Each row is a point on a landscape with many valleys, with its height.
A ball rolls from a point to the lowest of its 2 nearest points, and stops where none of them is lower. Distance is the straight distance between rows; heights are no part of it.
Vuzit height 50.2: [ 88 105 113  93 118  94 102  87 100  76  66  64  70 123 126  85 127 123
 121  85  95 132 113  66 110  88]
zilim height 51.4: [ 85 112  84  78  91 115  98 107  62 114 108  76 104 110 119  95  85 109
 103 128 111  97  67  75  92 101]
butik height 35.7: [103 107 103 137 119 113  91 112  95 101  82  98  98  88 116 100 100 121
 132  67  96 102 116 118 115  97]
Geg height 45.8: [ 66 120 119  98  91  97  97 126  63 147 121  97  98  77  98  79 105  81
 108 101 100  87  75 115  85 153]
Ginu height 40.7: [ 79  88  75 109 120  87 106  49 102  99  79 127 103 114  82 109  82  77
 118 131  88 109 123 133  94 129]
Bik height 53.5: [110  96 103 127  88  89 117 139 117  84  82 124  94 114 104  86  98  47
  95 121 102  88  98 138 101  96]
tosa height 25.5: [ 94  91  81 110 116 149  80  80 110 111 110 143 109  83 106  82  74 122
 111  69  84  90 119 127  91 102]
Lefom height 30.3: [ 89  96 102 116  92 108 109 136  93 140 101 113 111  57  85  90  95 120
 110 106  91  99 111 113 114 117]
Nole height 78.4: [112  90  97 147 100  87 122 105 123  94  88  59  92 126  92 101 102 101
 112 117  98  96  98  83  92  81]
kez height 63.5: [125  45 115 105  76 133 100  89  81 118  96 116 110 105 102 110  67 112
 107 112  78  76  88  79  81 100]
peba height 32.1: [ 98 104 104 113 112 121  70  87  77 105  80 103  96  94  99 109  84 129
 132  74 113 105 120  90  91  90]
kizad height 49.9: [110 118  98 108 107  93 117 136 105  72 101 125 104 102 106  84 108  87
  94 104  96 115  95 130 108  95]
Tisur height 33.7: [ 94  93  67  94 114  94 113  88 126  67  99  90 101 107 100  85  92  87
  94 125  88  85 116 124 114 125]
patu height 37.6: [ 78 101  95 100 112  88 102  73 120  66  79 118  94 108  97  99  83  74
 103 113  72 100 126 145 105 134]
muni height 59.2: [ 93 138  92  67 101  63  86  75 125  69 102 103  80  81  98 116 126 102
  68  86 113 114  90  98 108  92]
dekid height 40.1: [ 82 121 113  83  93 105  92 113  74 135 124 114 117  92  97  91  96  78
  85  82 109  73  81 110  93 142]
tavul height 61.4: [ 94 100  89 118 132  66  86  63 117  76  98  99 107 131  59 120 105  98
  92  73  93 143 113 113  90  97]
vifuv height 38.9: [ 93 116 112 131 116 101  89 132 100  93  84  86  89  96 137  92 122  90
 132  82  94  93 105 113  97 107]
Zefit height 23.2: [ 84 112  85  92 103 103 123 147 100 120 115 112  96  65  85  80 116 118
 106  97  99 101 114 124 123 101]
nam height 72.9: [ 96  75 106  86  91  78 114  77  98  82  90  86 109 101  69 129 124  78
 114 125  97 103  91 102  96 109]
saf height 33.9: [ 91  93  77 101  91 109 111 122  82 141 140  97 111  84  90  94  97  89
  97  86 110  64  86 103 103 128]
Posu height 42.4: [ 99 127 106 113 115  82 101 137  95  91  83  93  87  99 132  88 112 106
 125 114 121  91 103 113  74  84]
Faf height 55.8: [ 96 113  72 100 105 108 106  99  78  91  73  79  86 127 121  90  93 116
 120 118 100 115  87  72  90  89]
suv height 59.3: [119  81  92  80  79 117 121  85  90  99 120  86 109  91  85 126  83 123
  96 107 133  65 108  75  88  84]
ser height 50.5: [113  99  95  55  98  91 121 122 105 113 116  83  99  86 113  85 121  90
 101 128 126  95  92  93  98  94]
pag height 14.7: [ 95 106  79  72 109 110 122 116 111  96  99 112  93  76  98  72 105 101
 107  92 117  89 122 115 120  82]
zezu height 36.7: [125  95 127 126  85  87  87 102 114  96  91 101 117  89  97 112 100  88
 106 110  91  92  97 119 108  90]
vis height 57.6: [109 110 118 119 128  94  99 114 127  63  82 104  97 119  88 101 120  97
  98  61  68 134 113 104 121  89]
pefep height 17.7: [ 88  56 120 101  82 116 101  73  83 120  90 150  90 117  77 115  85  46
 109 101 128  80 103 131  70 115]
Mezi height 56.5: [106 104 103  75  66 113 123 115  61 131 112  87 100 105 105 108  64 125
  92 133 109  88  82  64  84  88]
Gufan height 24.7: [ 84 132 115 119 101  67 112 113  95 125 109  70  85 110 108  97 125 124
  82  70 112 126  95  56  96  67]
Tev height 30.8: [106 130 128 102  90  79  82 119 107  92 100  96 112  76 109 105 116 111
  99 110  89 115  95 107 108  95]
Pep height 56.2: [ 86 126 105  73 110  68  79  62 103  77  90  89  84  93 122 110 141 116
 102  99 117 117  96  86  96  97]
lazo height 55.5: [107  83  91  63  91 101 119  83  90 112 125  93 101  82 101 107 116 113
  94 113 114  92  96  73 111  86]
rap height 47.9: [118 109  93  85 107  94  99 128 117  78 104 103 100  55  79  83  75  94
  61  89  79  99 100 112 131 115]
gapu height 64.0: [102 100  80  94 111  98  96  46 109 108 106 103  91 104  87 115 111 111
  92  72 119 116 112  74 114  74]
desat height 66.4: [126  71 120 106  76 126  60  82 103 116 122 130 116 104  90 107  72  77
  95 100 101  97  80 111  83 108]
muvup height 55.2: [106 129 114 112 124  83 104 136 119  78 112  99  87 109  97  99 114 114
  72  76  64 130 106 102 120  87]
riki height 12.1: [ 87 116 109  99  94  82 113  76  77  88  92 112 112 124  93 115 105 101
 112 121 125 123  83 101  57  89]
Funub height 46.2: [ 88 114 100 113 115  76 120 120 105  77  83 116  93 113  97 104 116  96
 125 104 117 113  99 130  91  79]
Kep height 19.9: [ 95  93  96  85 112 129  56  91 121  98 117 129  94  97 121 108  82  94
  82  72  45  96 111 122 103 137]
gonat height 69.4: [116  87  94  87  97  92  94  99 110  73 100 104 105  88  83 100 116  67
  84  88  83  82  93 127 117 119]
Zif height 27.7: [ 85  92  77  96 106 140  94 109  99 117 125 128 120  80  93  77  83  88
  89  73 103  62  92 119 108 122]
govi height 44.7: [106  88 117 126 103 101  93  93 102 119  79  72 103 120  94 104 110 129
  91  77  86 126 116  53 127  76]
Sed height 36.3: [ 97  86 111 133  96 123  98 111  92 142 102  98 115  69  90  91  89 146
 106  94  75  98  95  89 112 104]
Faz height 38.7: [ 98 109  87 114  98  88 140 140  97 138 119  80  92  87 114  94  94 130
  98 124 118  86 100  84  83  58]
pazu height 13.0: [ 83  55 117 108  71 140 103  79 102 114  79 134 107 115 103  93 101  45
 101  98 111  71  94 112  99 124]
Zoru height 29.0: [ 88 100  75  98 111  99 107  72 117  85 100  95 117 126  92 102  88 105
  96 116  99 109 100 104 108 106]
Zige height 24.3: [110  99  85 112 112 111  77  80 110  86 108 110 114 117  85 109  86 108
 100  85  95 106 109 113 100  82]
lolo height 20.3: [103  92  89 105 108 121  71  91  99 108 130 119 116 108  88  94  93 109
  95  74  84 112  92  99 105 111]
Feku height 11.9: [ 92  83 127 108  96 116  77  92 112  80  81 145  86 115 110  98  91  61
  90  95  62 106 100 137 120 137]
nezi height 75.0: [122  60 110  95  89  94 131  97  87  86  81  66  99 108  89 136 125 103
 109 134 103 102  99  71  91  96]
Fefiz height 71.2: [106  95  90  81  92  76 103 102 114  71  99  85 107  96  83 107 127  75
  96 116 111 102  99 114 100  98]
Pasol height 59.6: [104 103 101 113 124  72 108  97 135  61  89  97  91 126  66 106 116  98
  80 103  77 134 116 110 102  88]
Gevoz height 64.2: [122  86 117  93  70 108 119 115 104 116 112  76 120 105 115 111  97 113
  86 143  85  76  80  78 101 100]
Mab height 45.5: [101  99 105  67  95 104 104 105  90  98  88  74 104  80 116  76 100  99
 114 128 120  83  98 102 102 107]
Tusig height 62.3: [ 96 119  82  75  99  93 102  86 114 106 119 103  89  76 100 110 118 114
  81  83 113 114 101  81 127  81]
vives height 47.6: [ 93  94  98 109 117 102 119  87 110 108  76  67  86 123 103  77 121 130
 112  81  86 125 117  61 114  67]
funu height 32.0: [109  93  99  81  74  89 117 121  62  95  93  71  89 103 118 106  97  93
 124 127 135  83  81  73  55  92]
mef height 5.1: [ 98  77 130 101  72 106  97  89 102  98  84 142 108 112 104  91  95  64
 113 108  84  98  90 127 112 129]
Pur height 43.5: [ 74  83  85 103 103  82 107  73  80 103  79 121 118 111  84  99  79  67
 126 127 119  93 119 123  82 113]
Laf height 15.9: [ 96  87 109  95 113 136  54  95 100 116 117 109  98 104 109 102  94  97
 100  82  70  91  84 114 119 131]
Ninam height 53.1: [ 92 106 106  86 112  92  94  88  88  97  75  94  87  91 114 103 138 120
 118  92 114 137  95  68 107  79]
vero height 62.6: [ 99 102  99  97 127  76  85  50 121  83 108 103  92 124  70 121 124 110
  83  54 113 140 128  93  98  80]
Los height 37.9: [ 95 111  69  72 125  99 109 108 121  65 124  98  96  94 101  80 103  89
  62 116  87  96 105 119 123 113]
Savos height 52.2: [101 121  96 107 113  91  92 143 120  93 115  93  95  82  92 103  97 108
  68  73  54 105 102 103 130 110]
fuzef height 49.5: [102 106  96  93  93 103  97  91  99 100  95  85 109 103 111  96  93  75
 105 113 129  65  97 105  97 118]
Tilir height 61.0: [124  85 106 109  70 126 110  98  76 120  99  97 112 121 111 115  81 117
  89 124  85  90  72  69 102  93]
zug height 23.0: [ 93 117  98  87  80  80 115  95  60  80  91  92  91 118 113 104 114 109
 101 122 135 107  67  73  42  85]
zopot height 59.1: [ 84 132  99  93 121  95  97 112  99 102 101  77  92 123 136  83 101 118
 104 114  95 110  97  81 104 100]
Lazi height 65.1: [137  54 111 120  81 139  67  86  89 122 117 107 113 109  98 122  69 104
 111 102  93 105  92  81  71  98]
sud height 21.7: [ 87 113  71  95 113 121 113 105 101  93 105 121 104  95  97  80  82 105
  94  83 105  78 114 119 123 108]
vav height 31.9: [ 85 135  93 126  88  77 125 114 101 146 122  81  83  95 113  99 109 130
  86 101 121 112 101  59  83  55]
rem height 47.7: [ 85 109 104  93  86  66 108  88  88  91  80 100 114 102 101  98  92  52
 116 130 132  72 105 119  78 129]
puz height 61.8: [131  75 100  88  69 100 105  74 109  99 114  97 120 100  77 131  77  90
  88 119 115  66 111  96  85  94]
fipef height 43.0: [107 114  76  65 113  99 103 143 133  90 116  93  82  76  92  59  85  88
  57 105  77  94 110 124 123 127]
Tiri height 23.5: [106 138 118 111 106  81  74 101 109  97  96  91 106 107 101 121 118 127
  91  79 101 131 102  86 107  78]
mizav height 76.8: [117  81 103 122  87 108 128  99  96  95  86  76  99 110 101 114 108 117
 114 113 111 101 103  64  96  70]
veko height 28.6: [112  74 105 124 119 148  60  78  96 113 105 120 105  86 110  91  75 123
 131  81 110 100 126 113  83 103]
Tosus height 44.2: [ 96 121  81 107 104  90 124 124  91 108 110  94  87 103 127  93 110 108
 119 121 134  94  83  92  77  65]
fide height 39.5: [109  91 105  81  78  99 112 127  70 117  92  83  99  66 112  86  91  86
 132 108 132  67  97  78  82  97]
nak height 40.9: [120  84 112 117  90 120  87 102  95 128  92  75 104  90  93 106  93 132
 112  91  81 105  92  69 124  85]
natam height 16.1: [ 82 143 129 112 112  71  80  99  99 119 111  78  86 104 101 109 126 127
  68  58  86 138 100  76 104  92]
Moni height 16.8: [100 101 116  93 108 112  71  87 119  72  97 135  77  96 119 109  62  77
  78  83  59  91 109 139 113 134]
pog height 67.8: [119  86 107  91  80  98  83  92 103  92 117 129 118 106  82 108  88  62
  78  85 106  90  88 123  96 114]

For each start below, name the point where the ball stops.
vis => Laf
nam => Tilir
Pur => Laf
muni => pag

Write out the way that a ball takes from each point below.
mizav => nezi nam Fefiz gonat pog desat Lazi kez Tilir
vero => tavul Pasol vis muvup Savos rap fipef Los Tisur Zoru Zige lolo Laf
rem => Pur Ginu patu Tisur Zoru Zige lolo Laf
